Each row is a point on a tangle of strands that fork and nearly touch. The rows are in no order.
In the rows, 128 means zero.
Two points are linked if the straight distance between their rows is under 123.
maf: [115  84  80 151 126 140 116 165 135 184 106  99 167 145 121 122 121  94
 178 138 144 140 140  96 138  82 154 113 152 132  82 156]
figi: [122 132 132 123 117 102 117 137 131  60 125  95 165 100 121 149 147 125
 175 156 146 123 121 178 140  78 157  97 110 135 135 106]
Favok: [130 169 176 120 129 134  82  85  95 114 126 168 110 121 104 132 134 167
  31 124  99  96  60 131 104 168 103 181  81 153 148  92]
luzi: [167 113 182  50 121  97 122 131 165  91 102 124 148  80  64 116  84 107
 110 145 119 143 126 101 172 126 129 166 126 163 123  95]
pegum: [172 141 162 112 129 105 153 115 136  61  98 140 118  97 101 160 129 148
  96 130 143 120 108 165 171 140 119 114  64 125 151  98]
vaki: [105 143  95 117 106 146 121 122 148 130 194 105 103 105 197  55 108 119
 109 140 148 159 135 124  66 145  89 190 194 111 182 123]
gok: [100 125 112 124 131 142  90 109 103 184 129 152 117 138 106  83 125 132
  73 103 131 141  93  83  97 171 104 185 105 128 110 153]
Zule: [153 164 174  85 166 126  97 123 163 115 140 147  94 143 105 125  63 160
  41 132  95  98 116 115 124 145 130 154 149 149 166 125]
dubo: [165 138 192  70 119 109 147 105 167  98 100 125 117  80  82 132 111 116
  89 129 113 150 130 106 169 159 112 166 114 159 130  88]
gimo: [ 84 137  84 143 129 111 162 107 129 167 113 143 163 127  88  84 144 114
 107 112 147 156  89 120 132 169  57 172  86 174  78  96]
binov: [136 146 161 104 141 150  56 122 125 147 149 152  83 139 167 125  97 159
  89 108  95  97 122 102  96 139 168 144 143  83 176 175]
Vilib: [150 144 174 115 139 138 129 141 141 100 149 116 103 118 165 140 109 143
 115 139  88 112 158 153 124 101 153 142 187 118 182 140]
pepor: [137 161 164  77 119 104 115 110 183  50 182  95 116 101 142  94 103  93
 123 153 114 125 122 154  95 127 112 165 184 128 177  85]
bazen: [122 130 108 137 151 172 131 169 135 194 158 126 140 155 156  87  74 144
 102 149 127 141 172 127 128 114 141 158 201 146 150 168]
Lat: [123 163 145  99 170 127  54 126 125 113 159 160 100 189 144 121  63 176
  88 110 110  64 111 113  90 142 156 128 132  92 161 158]
detif: [117 126  96 167 189  93 178 111  94 147 140 170  87 153  88 147 143 173
  70 115 101 103 129 145 108 160  95 122 154 152 114 133]
gafi: [142 121 148  91 137 135 151 136 140 135 120 157 145 177 116 152  96 138
 154  87 133 103 150  92 174 149 139  84 100 115  82 138]
dezo: [101 122 101 140 141 168 156 132 120 204 173 148 103 178 176 115 132 134
 135  93 109 122 172  92 101 148 106 126 192 121 123 155]
rak: [ 68 120  39 216 123 122 158 124 148 140 122 116 162 145 112 122 139 111
 162  98 170 147  87 152 100  98  82  83  96 158  88 105]
popi: [140 108 131 162  95 169 137 156  76 188  83 140 202 143 112 156 159 134
 169 140 137 133 129 127 175 100 154 122 100 167  77 112]
Bop: [103 129  75 139 165 125 123 133 146 141 138 155 118 187 138 123  81 158
 115  93 146 105 126 115 125 127 129  82 101 114 112 164]
Nidat: [179 122 205 113 128 135 100 121  97 119 113 135 107  91  92 162 153 128
  81 156  77 119 133 141 122 104 167 180 168 159 161 102]
Vuvo: [126 109  52 197 154 129 152 136 142 188 109 151 137 148  82  97  89 137
  68 115 169 151  96 130 139 131 107 118  74 160 102 158]
pepot: [115 114  87 131  96 101  84 121 107 102  80 137 178 151 120 125 160 130
 163 127 180 124  66 121 111 113 132  93  49 100  97 120]
dak: [ 78 155 127 142  88 154 164 105 149 137 138 103 144 149 181 142 169  82
 217  91 132 141 145 112 139 146  86  90 125 125  91 108]
Lopo: [135 161 184  94 114 140 122 148 119 118 112 135 188 133  93 138 113 142
 109 155 109 120 117 154 177 131 109 157 127 198  96  78]
rus: [137 137 133 135 127 167  73 137 111 157 144 123  86 125 195 106 107 154
  77 130 115 108 135 119  94 122 172 149 145  70 205 176]
seg: [152  96 140  74 127  95 149 106 133 141 144 129  80  91 113 106 151  84
 143 108  97 161 149  58  98 157 102 185 181 122 111 115]
did: [ 93 137 131 116  77 160  84 141 156 147 149  68 151 148 203 103 127  85
 220 134 145 145 159  92 127 103 147 110 171  86 124 156]
tikol: [158 165 220  84 131 145 104 127  97 108 121 162 145 170 106 179 104 163
 109 134  79  72 132 147 155 144 149 137 131 155 131  97]
tefi: [118 124  82 193 167 178 154 162 134 181 147 121 129 188 163 142  89 168
 140 119 120 103 179 156 141  83 143  77 180 132 141 158]
buz: [116 155 136 140 135 139 130 123 134 112 160 128  98 164 202 158 137 151
 154 117 101  89 155 161 104 126 151  79 153  77 161 157]
kineg: [158 112 106 155 161 140 137 149 128 144  93 131  99  92 118 125 104 157
  76 136 140 139 138 142 164 118 163 120  86  99 170 176]
tez: [127 148 192 129  77 159 104  98  92 114 107 129 122  91 154 148 201 109
 143 111 122 135 107 129 132 152 129 154  84 126 143  98]
tosuf: [120 130  99 161 123 107 114 127  86 100  96 150 180 117  78 122 153 148
 103 158 162 136  68 175 125 104 118 138  75 157 115 106]
miniv: [121 105 138  91 104 131  72 134 115 167 116 125 154 180 143 137 127 109
 189 108 137 113 139  48 130 135 149 110 123  89  92 166]
mizot: [ 70 162  99 180 107 152  49 109 102 108 124 122 137 148 170 114 168 140
 131 123 177 120  67 157  96 137 127  94  64  93 148 139]
Defi: [ 94 160 126 170 131 143 119 137 121 120 167 108 141 117 138 114 142 128
 130 162 128 129 127 189 120 115 121 142 168 166 137 121]
ranun: [133 146 137 115 127 122 141 117 170  58 134  90 127  56 103  81 114 105
  85 171 152 156 106 193 128 118 107 145 149 153 186  95]
romo: [139 103 104 107 140  85 139 131 150  93 121 121 111 136 133 142 118 120
 174 112 136 128 143 101 132 119 157  78 107  79 118 157]
ral: [ 83 125  88 119 126  82 116 107 123 127 134 139 168 124  75  82 138 119
 115 142 151 156  70 123  97 143  80 180 109 172  84 102]
nife: [120 150 193 124 100 139 103  92  89 114 132 142 127 105 133 158 173 126
 116 125 104 120 100 135 112 151 121 161 120 141 140  95]
fovup: [131  91  69 184 147 108 182 142 116 142 128 107 155  98  78 123 153 107
 134 171 138 167 144 159 131  78 133 136 174 174 107 134]
tikag: [ 98 110  73 137 101 103 109 123 129 116 155  82 103 147 200 125 170 106
 201 130 135 139 142 103  58 114 131  99 173  58 145 154]
boka: [114 113  97 149 123 138 160 116 116 182 149 129  77 136 178 121 180 106
 159  98 115 148 154  75  78 154  99 133 179  99 112 154]
Nedu: [101 123  96 162 125 112  91 140  88 136 119 134 172 123  78 112 145 130
 122 161 152 131  91 163 118  95 141 148 122 172 105 122]
Duf: [ 77 186 138 111 127 151 112 147 150 136 153 116 214 166 105  88  78 137
 125 168 145 125 110 172 163 125  93 145 126 223  83  86]
Roseg: [105 169 143 170 114 155  96 118 113  86 126 116 140  79 127 101 144 131
  83 163 152 137  72 194 120 124 125 146  94 145 179 105]
Moziz: [ 99 119 123  89 140  59  92 111  95  98 147 136 155 153  81 138 154 126
 151 135 114  99  96 113  75 123 115 170 156 157  74 102]
Deno: [102 116 146 101  89 144  54 135  82 168 111 142 189 195 135 139 146 125
 191 104 142 106 107  67 115 129 139 114 100 118  59 127]
vub: [116 121 125 123  92 141 157 139 153 139 137 104 151 128 151 128 145  77
 218 118 140 156 161  98 147 122 124 115 156 139  96 127]
sar: [121 111 151 100 116 140 122 127 123 162 166 118 101 159 196 146 150 110
 196 106  92 112 195  88  93 136 137 130 219  95 118 150]
fube: [152 166 208 122 136 159 122 149 106 119 122 130 142 149 129 180 106 162
 113 149  89  83 161 180 185 122 157 116 144 169 145 107]
Bupog: [100 118 106 100 153  71 102 108  96 144 148 144 145 147  72 103 127 118
 116 131 125 123  89  93  70 143  99 190 157 158  71 112]
zup: [132 101 104 175 156 117 169 160 110 154 141 112 126 106  95 119 147 121
 127 179 111 155 164 157 126  87 133 156 219 183 122 135]
Sav: [196 107 172 131 120 130 170 120 125 110  96 110  67  48 136 167 157 118
 114 129 110 155 153 133 163 128 150 121 112  90 175 128]
rap: [161  86  77 168 167 117 195 155 137 150 125 108 105 114 137 146 129 145
 132 149 111 131 186 152 139  71 160  94 172 105 152 152]
linug: [117 112  63 185 115 151 189 128 183 122 131  86 122  82 148  98 130  94
 150 127 174 170 131 153 136 102 103  89 120 121 151 142]
Zaf: [127  96  78 127 116  92 164 104 129 152 149 121  62 123 171 121 179  91
 171  95 133 154 154  65  73 157  95 115 165  71 116 157]
nime: [119 126 166 110 124 160 115 113  96 186 127 153  99 118 134 108 150 120
 105  94  97 141 122  75 114 189 106 181 124 139 118 132]
defa: [150 154 185 126 134 170 134 154 136 109 126 112 131 108 133 143 101 148
 114 163 104 118 161 181 177 102 166 120 158 154 177 129]
Fego: [ 88 152 131 124 117 122 111 115 129 109 155 128 152 192 165 155 137 131
 188  97 129  95 131 132 114 146 118  80 119 116  87 133]
nem: [156 151 161  71 121 155 104 146 198 110 148 114 120 100 147  77  38 125
 104 143 138 141 151 118 151 129 144 154 159 120 188 133]
topur: [101 123  78 184 152 180 146 141 108 205 159 140 119 181 165 128 122 144
 143 105 110 116 159 121 106 124 124 102 175 121 120 169]
Gif: [115  81  60 179 138 119 143 159 140 165 110  89 162 133  95 117 126  94
 174 150 150 162 143 128 119  59 146 109 159 148 103 144]
nogu: [141 170 183 125 125 153 180 136 121 116 103 136 160 124  91 158 135 146
  91 154 107 121 138 176 188 156  98 138 119 192 119  72]
let: [126  98 159  93  99 148  77 140 110 178 112 107 116 137 163 136 157 101
 189 118 122 132 155  54 118 128 164 135 154  79 118 169]
reve: [ 95 140 114 100 118 121  78 123 106 133 134 153 185 228 143 141 119 141
 189  93 138  78 106  92 118 139 112  92  92 121  63 126]
gola: [157 125 139 155 119 164 138 152 110 140  87 141 155 154 140 185 123 161
 152 119 130  92 154 155 197 102 171  51  59 105 125 134]
nika: [152 157 174  90 123  99 109  73 127  84 112 160  95 109  98 137 132 146
  55 111 100 114  69 130 117 182  91 172  72 136 157  78]
Nor: [159 141 205  77 101 135 139  93 151 110 119 128 103  73 110 127 146  98
 107 122  89 157 127 103 142 160 102 203 124 157 139  73]
Funu: [165 115 140  98 127 105 183 131 129 128 100 171 148 167 110 177 119 143
 153  81 130 102 146 104 184 156 118  77  74 127  71 100]
gesa: [110 118  71 159 136 120 165 112 155 142 122 130 140 117  79  82 103 118
  77 115 182 158  95 140 141 148  79 133  69 162  99 117]
goko: [150 151 128 156 137 112 151 114 110  76  89 157 121 111 112 155 139 169
  78 126 151 118  91 174 149 142 120 101  51 125 153 110]
puf: [154  89 171  57 104  75 135 105 124 101 113 128 126 106 101 159 165  82
 180 111 114 141 133  79 124 143 127 143 118 115  83  98]
Bege: [134 148 118  84 124 138  96 139 184  91 169 103 116 116 183  74  60 127
 117 138 149 132 130 130 112 127 138 134 136  91 190 141]
susig: [ 90 139 122 150 143 119 100 131 100 114 150 122 159 120 100 112 137 132
 116 171 133 128 100 172 100 100 134 165 167 172 124 115]
vabid: [113 120 118 129 118 109  89 114 125 104 128 116  96 100 152 104 157 111
 135 133 133 141 107 117  89 120 142 139 133  89 145 148]
fudi: [150 176 200  74 150 132  78 116 139 106 133 151 135 170 103 151  75 161
  69 128  89  74 106 122 134 155 133 156 130 165 143 102]
zevib: [154 102 142 102 114  94 156 116  90 138  90 180 157 158  97 161 163 138
 140 102 119 110 129 106 149 141 118 119  91 137  60  94]
gini: [105 160 183 151  73 202  86 117  87 138 102 136 123 111 184 158 178 128
 133 113 127 128 103 130 141 161 139 128  73 108 148 132]
tebed: [158  92 157 101  97  61 136 103  95  78  94 125 127  86 100 168 201 103
 172 130 123 142 112 113 110 125 136 137  98 109 111  92]
maviv: [156 138 166 110 149 115 125 130 143  98 168 123  95 143 182 168 110 153
 140 134  79  83 171 160 112 111 173 110 165  87 179 148]
Gakit: [147 109 103 130 181 102 166 150 141 164 133 141 118 134  69 108  83 138
  72 147 117 138 150 125 135 135 117 152 179 174 110 148]
dobem: [ 81 180 117 112 146 136 118 144 159 109 151 111 185 152 109  83  69 125
 125 167 150 128 113 169 147 125 105 137 157 185 111 105]
pob: [156  89 102 151 171  99 176 145 124 151 137 133  89 131 128 151 132 147
 128 129 100 118 183 132 128 107 140 114 191 114 135 154]
vopa: [ 89 152 116 118 113 146  87 137 137 144 195 105 140 119 172  56 110 109
 123 156 139 145 121 126  74 125 113 195 206 138 143 118]
Nede: [ 92  94  44 228 123 141 135 145 119 187 104 114 179 139 100 111 131 112
 139 126 178 164  91 140 106  90 103 116  91 179  84 124]
muvu: [133  73  66 139 131  90 130 125 126 137  92 121 118 127 115 138 144 115
 145 114 148 150 126  81 126 117 151  91  93  83 100 156]
bulo: [146 119 122 121 137  98 114 121 127  91 119 137  83  88 118 127 140 134
  93 125 126 136  96 125  95 131 131 138 110  94 158 137]
gega: [129 165 183 145  98 192  87 120  69 139  88 165 127 132 156 158 162 166
  91 113 126  98  97 148 157 162 145 123  52 118 152 120]
safu: [128  95  54 193 166 146 145 173 139 174 122  99 137 148 156 137 114 151
 140 137 122 117 170 156 141  56 177  70 145  95 146 163]
zipa: [139 130 118 169 129 155 121 129  59 160  94 175 152 162 114 161 157 176
 106 128 130 100 108 158 139 127 134 103  87 142 107 134]
Voz: [125 135 126 137 124  97 166 133 142  74 134 114 153 133 124 163 140 125
 185 141 137 120 142 181 152  99 130  74 128 136 107 102]
zibub: [120  97 113  59 111 113  95 123 155 140 160 102 112 109 143  69 103  81
 154 109 141 165 130  42  92 144 126 168 169  93 113 147]
raf: [117 165 133 125 130 132 174 138 163  84 145 117 162 160 120 138 102 137
 158 132 133 114 146 173 179 125 104  88 127 169 112  92]
susid: [144 162 180  90 127 157 118 144 129 128 120 155 157 191 137 162  71 158
 155  99 116  82 151 117 193 144 144  83  88 129  96 129]
lus: [ 62 138  58 159 128 107 160 104 156 105 153 110 155 153 130 113 138 106
 180 109 155 133 104 140 101 120  76  89 121 141  86 106]
Sok: [150 104 108 141 182 100 205 129 114 148 145 160  83 160  98 163 122 158
 101 114 101 102 171 123 128 144 102 105 182 132 108 140]
lotuz: [ 85 179 123 141 107 162  52 122 133  95 144 111 125 120 183 105 132 135
 123 138 162 120  87 161  98 130 135 111  86  81 171 143]
kog: [162 113 126 147 160 131 124 154 119 127  88 127 124  88  95 143 116 161
  80 167 129 124 138 164 160  87 191 127  94 117 170 156]
subi: [116 108  91 134 148  61 124 119 100  80 126 140 133 166 106 170 158 152
 168 123 127 100 108 146  92 114 134  93 114 113 105 128]
viti: [114  98 125 136 109 145 108 153  93 184 102 126 176 143 106 137 146 110
 175 132 140 143 139  92 141 100 157 128 129 154  73 145]
Vuf: [104 161 132  88 137 119 134 126 176  84 163 117 161 143 114 113  87 126
 156 131 136 123 134 148 146 128 103 120 140 158 118 115]
Sumin: [152  94  73 200 140 146 175 153 152 158  97 115 100  77 116 101 108 134
  68 144 165 164 132 155 166 108 147 105  87 108 166 167]
zavu: [159 115 176  56 110  80 125 121 164  57 128 115 148 126 115 142 121  93
 184 118 125 124 134 110 144 131 137 130 111 120 105 107]
Geka: [ 87 138  86 163 100 103  75 102  86 107 112 136 143 174 147 146 187 142
 158 121 158 106  66 135  75 128 112  88  67  91 109 130]
zogu: [141 130 134 122 154 121 127 123  99 150 103 176 106 133  88 123  99 170
  42 114 121 115 105 116 140 162 133 135  83 132 132 149]
bug: [131 169 173 128 115 159 116 116 149  75 123 108 117  60 119 108 125 127
  74 168 132 144 101 185 142 123 116 153 114 161 196  98]
boros: [147 127 144 147 152 190 152 162 127 190 132 132 122 131 147 125  94 151
 101 133 108 127 185 132 167 122 155 128 183 141 140 169]
reki: [ 79 131  85 136 115  83 183  98 160  72 147 102 159 136 115 124 153  98
 193 112 155 136 102 162 128 132  65  89 110 148  96  74]
zoreg: [112 145 102 112 126 142 124 120 169 106 168 115 104 107 174  69  85 128
  91 131 154 146 124 136 100 143 109 152 151 110 180 136]
pamig: [150  95  91 216 150 177 179 165 122 206  90 122 136 122 110 158 116 139
 113 128 125 137 170 135 184  95 159  89 112 136 127 151]
voli: [194 110 223  94 136 123 114 112 111 120 122 147  71 118 111 196 139 143
 103 125  58  90 160 122 125 122 170 150 163 124 164 108]
Balik: [145 135 173  65 135  77  87 125 165  49 153 122 140 138 117 149  90 117
 164 136 111  99 124 131 117 113 172 120 119  98 139 123]
gotoz: [121 109 153 102 133 110 147 105 100 157 133 149 101 118 108 130 168 104
 136 105  96 131 136  78 106 160 106 163 159 145  95 123]
zis: [134 135 165  81  90 113 124 105 156  86 178 103  86 116 185 129 156  85
 172 115  99 146 152 103  81 152 111 159 191  86 158 113]
Fufa: [111 135  49 140 162 107 142 121 170 127 151 142  97 168 156 107  73 151
 124  96 158 127 124 105 110 134 112  73 113  84 130 167]
Vez: [153  94 121  77 114 115 141 129 153 147 157 114  86  84 160  81 124  89
 136 116 121 173 160  51  88 149 112 183 186 105 147 127]
lave: [126 132 165  60 114 102  72 119 154  98 159 106 148  98  99  83 107  76
 134 143 125 141  92  97 107 127 128 192 159 146 118  97]
Rep: [129 138 154 123 107 162 129 153  88 167 104 147 213 159 109 138 124 129
 141 140 133 127 132 136 183 124 111 141 107 198  70  91]
tav: [106 132  89 114 130  80 192  95 174  54 150 100 124  87 106  96 137  93
 150 121 163 152 114 150 120 145  69 105 119 130 115  92]
Nulog: [122 108 141  79  90 129 118 149 169 119 141  84 147 138 163 125 114  77
 229 120 136 144 170  94 152 105 154 102 152  91 111 140]
fupuv: [149 130 150 159 112 158 114 143  71 135  93 149 162 156 141 178 157 162
 152 132 130  97 125 164 165 113 163  82  76 115 125 128]
fafi: [ 96 152 167  92 117 136  71 121 130 123 175 110 147 106 131  80 123  99
 122 150 117 132  97 111  90 134 114 209 178 159 135 102]
madig: [139 117 126 142 149  97 116 147 110  96 105 119 144 107 100 158 135 147
 124 170 119 111 127 179 139  78 172 114 112 125 157 132]
gebin: [106  97  37 219 150 145 159 150 144 195 104 118 158 141  88  91  84 122
 113 125 167 161 105 141 124  93 120 106 101 173  99 154]
sib: [116 117  64 146 125 117 217 118 188  93 145  94 112  93 124 108 124  86
 151 115 169 164 133 140 142 120  71  80 117 122 125 112]
derud: [ 94 167 120 136 122 175 138 154 129 171 127 132 218 179  96 109  91 126
 129 143 137 133 125 152 178 126  91 143 114 226  66  82]
mer: [124  75  69 132 130 110 117 125 118 179 101 137 123 133  95 110 142 108
 139  99 150 152 119  63 115 137 137 124 106  96  91 175]
Sadek: [131 140 128 153 130 160 112 145 129 138 118 119 115 152 187 159 124 146
 162 124 118 100 160 143 146 109 181  68 114  70 153 177]
zede: [128 111 122 182 121 160 181 128 102 170 109 134 111 129 142 175 182 124
 162 106 121 134 165 113 142 128 122  96 128 129 109 137]
Ligat: [126 155 176  91  92 124 109 103 156  79 184 106  91  93 176 103 148  95
 144 128 113 141 112 127  80 141 106 174 167 107 173  99]
Sukim: [180  87 204 104 121 111 124 112  91 119 103 143  89 106 124 203 177 134
 148 116  79 101 158 120 139 126 169 127 128 105 138 121]
tiduz: [128 158 144 200 128 202 166 131 107 162 126 132  85 100 161 137 149 147
  89 132 111 141 161 171 155 143 126 123 137 139 171 147]
dapam: [149 123 124  93 136  76 117 131 172  55 131 113 118 132 150 141 104 121
 169 128 142 114 134 126 121 113 164  78 104  60 147 147]
Vubo: [133 163 105 156 114 116 123 115 103  75  98 163 155 115 101 125 142 153
  82 143 175 123  70 192 137 131 105 116  32 139 145  92]
bugag: [161 103 115  99 166  92 165 142 129 158  97 157 139 149  43 127  94 141
  91 126 126 129 137 102 160 144 112 148 126 176  83 133]
rodir: [131 118  74 163 101 105 119 133 102 114  78 157 191 152  96 127 156 141
 138 136 178 126  68 158 128  98 118  94  50 140  83 102]
Bapav: [ 99 147 101 108 182 123  73 143 138 140 156 161 115 210 150 105  57 174
 107  99 143  82 119 104 107 142 150 106 118  88 136 180]
fizi: [169  96 130 126 138  99 185 131 154  94 109 103  94  59 113 134 122 118
 112 138 132 150 151 133 155 110 152 114 121 101 160 125]
nen: [177 111 222  84 104 129 104 109 127 118 115 121 105  77 108 149 151  89
 115 142  76 139 135 107 131 130 144 192 169 164 146  87]
relo: [123 168 191 109 110 128  58  87  82  99 131 157 121 132 119 160 166 140
  94 129  93  95  74 138  86 152 124 177 115 145 138  81]
Bovo: [131 115 153  72  96 108 118 118 146 117 173 103 108 135 188 127 141  84
 198 112 105 130 171  77  86 142 136 146 198  72 128 137]
biz: [146 120 160  58 134 111 118 155 170 105 122 121 157 112  90 103  60 114
 115 136 133 141 127  99 167 121 149 157 130 150 122 141]
Volom: [102 141  85 146 176  87 175 115 124 118 137 155 135 164  85 135 121 158
 105 125 124 108 125 151 115 144  78 111 133 166  93 115]
sokad: [112 118  76 132 132  75  98 111 117 102 145 106  86 142 166 127 169 121
 166 130 131 129 126 115  57 114 136 107 154  60 148 156]
fana: [124 106 103 126 134  84 143 108  71 112 112 173 143 177 112 173 178 152
 164  96 129  91 111 120 109 144 102  94  90 124  69 105]
tubel: [142 143 169 157 116 165 196 120 116 148 124 130  88  76 140 146 175 130
 103 118 105 151 161 149 156 159 104 136 155 147 148 116]
nubi: [154 118 143 142 129 154 135 148 138 143  98 128 121 150 165 181 114 143
 159 103 125 104 162 121 181 124 174  61  87  74 136 162]
fisa: [122 108 100 215 124 183 180 154 123 187  98 115 127 126 144 157 157 120
 155 115 128 133 166 125 161  98 130  88 132 132 117 140]
kiten: [170 120 143  97 128  83 167 124 158  41 104 110 115  71  91 144 125 107
 143 144 141 146 126 145 158 116 127  97  75 108 145 107]
pil: [148 145 136 109 175 124 111 131 154 126 123 157 105 135  95 100  55 172
  22 137 127 118 109 131 129 151 121 152 125 144 153 154]
dum: [150 112 111 133 170 127 178 150 139 180 141 136  95 122 110  95 107 145
  64 133 105 143 158 124 110 147 113 168 183 156 134 154]
supon: [181  92 173 121 114 127 146 118 104 120  86 117  87  68 133 182 178 120
 138 133  91 147 157 110 145 117 166 138 128  99 142 131]
sugu: [119 145 122 182 110 200 133 128 125 164 134 119  86  85 191 107 145 135
  86 121 135 159 130 149 135 151 122 134 119 104 189 158]
dapi: [123  97  86 122 135  99 100 122 114 166  99 151 130 133  82  97 129 128
  95 108 158 148  85  76 103 155 115 149  77 119  89 157]
Pim: [119 112 117 100 143  62 106 122 116  76 136 140 135 147 104 142 139 134
 152 134 122 110 106 128  90 122 130 131 133 124 103 117]
leki: [161  98 127 145 149 136 141 131  94 164  86 165  91 115  91 131 121 161
  65 118 121 128 130 103 153 150 139 126  83 113 134 164]
perel: [154 153 179 142 123 164 210 124 138 125 117 126 114  92 123 159 140 129
  92 139 107 141 174 152 188 157 105 139 150 167 137  96]
sas: [154 100 131 157 161 167 152 170 114 202 100 140 127 127 113 140 113 150
 103 144 106 124 179 137 177 102 179 113 151 133 132 168]
Guvu: [123 142 136 168 112 199 106 130 115 175 155 127  82  99 194  92 127 143
  77 132 121 147 139 130 108 149 145 171 157  98 210 160]
povud: [148  96 141 168 115 151 165 126  94 158 102 123  98  79 144 168 205 111
 166 131 107 149 169 113 144 124 149 119 132  98 125 138]
Pebeg: [162 127 150  98 128  87 105  95 120  75 107 156  82  92 101 148 145 132
  80 116 121 129  84 104 101 156 130 146  69 100 152 112]
Sima: [ 98 126  98 132  96 138  90 139 150 141 164  87 128 156 211 111 144 110
 202 124 143 128 145 102  98 110 143  94 168  66 136 158]
muzo: [129 112 131  57 113  94  85 116 159 102 140 114 115  86 105  82 111  81
 128 137 144 157  94  73  95 139 119 176 139 120 127 125]
ped: [157 137 156  85 139 139 111 160 180 118 127 111 133  97 107  90  54 128
  77 166 143 145 136 133 159 110 154 167 143 140 161 141]
Fenin: [136  75 129 108 107 127 114 142 116 178 104  99 125 109 137 126 173  66
 191 125 128 160 161  51 121 128 159 134 149  95 104 161]
gomi: [109 136  95  98 171  84 165 120 141 135 127 153 148 173  66 114  95 146
  96 119 134 113 109 119 139 157  80 142 129 176  70 106]
loduf: [127 147 143 162  98 162  86 123  47 162  98 176 157 150 143 141 182 159
 102 118 128 104  82 145 129 153 127 138  58 137 119 113]
Tofav: [ 74 163 136 125  93 145 135 105 135 127 144 130 153 171 172 149 147 111
 195  89 123 109 132 125 146 163  87  93 100 135  87  98]
Sigos: [116 161 162  92 127 113 138 122 180  60 177  85 152  97 123  87  99  98
 120 178 128 141 123 179 115 119  96 164 189 163 166  89]
kef: [ 88 179 127 152 118 160  70 118 131  96 145 111 117  99 155  91 118 142
  82 149 158 131  78 182  98 127 132 141  92 118 190 134]
feg: [133 106  51 205 134 167 182 152 178 153 119 105 118  97 131  91  86 114
  94 135 174 164 133 155 162 102 124  86  96 128 157 154]
Vol: [103 155 114 167 138 142 125 127 128 118 157 113 124 149 171 137 135 143
 152 132 133 113 133 179 113 110 134  98 163 130 140 134]
Tuso: [139 108  86 136 146 141 153 145 142 180 159 122 102 125 153  79 100 140
  94 136 126 154 163 114 106 123 124 165 190 123 149 158]

Follow the links from the first point to the second, and from the first to the third. Name the last point that the two ways share.
Tuso; Nor; pegum | supon
pepor; kiten; susig | tosuf
fizi; Sigos; fudi | tosuf
binov; figi; maf | Rep
Nede; Rep; defa | kineg
Geka; Zule; loduf | buz
zup; Sumin; perel | Rep
tav; fudi; tubel | kineg
nen; boros; rodir | supon

A fork is a point with three links, a tip a point with one. Leave the first point through the second and follow the links. Name the first fork or tip that comes.
defa; fube | kineg
luzi; dubo | supon
zup; fovup | Rep
Roseg; kef | tosuf
kineg; leki | buz
Guvu; rus | Fufa
gebin; Vuvo | susid

A fork is a point with three links. Follow the links from the first point to the second and name the forks in between, in order.
sar; Defi | tosuf
Nidat; nubi | supon, tosuf, buz
maviv; sib | kineg
Bege; Nedu | supon, tosuf
Sigos; defa | tosuf, buz
Nor; boros | supon

Name the points in between on the shortest way along the links from the first point to the second, in order.
zoreg; boros | Bege, nem, ped, biz, luzi, dubo, Nor, nen, Nidat, voli, Sukim, supon, povud, zede, fisa, pamig, sas
Vuf; Fufa | dobem, Duf, derud, Rep, Lopo, nogu, perel, tubel, tiduz, sugu, Guvu, rus, binov, Lat, Bapav, Bop
gega; Sadek | loduf, zipa, fupuv, gola, nubi
Tofav; nife | dak, vub, Nulog, did, Sima, tikag, sokad, vabid, bulo, Pebeg, nika, Favok, relo
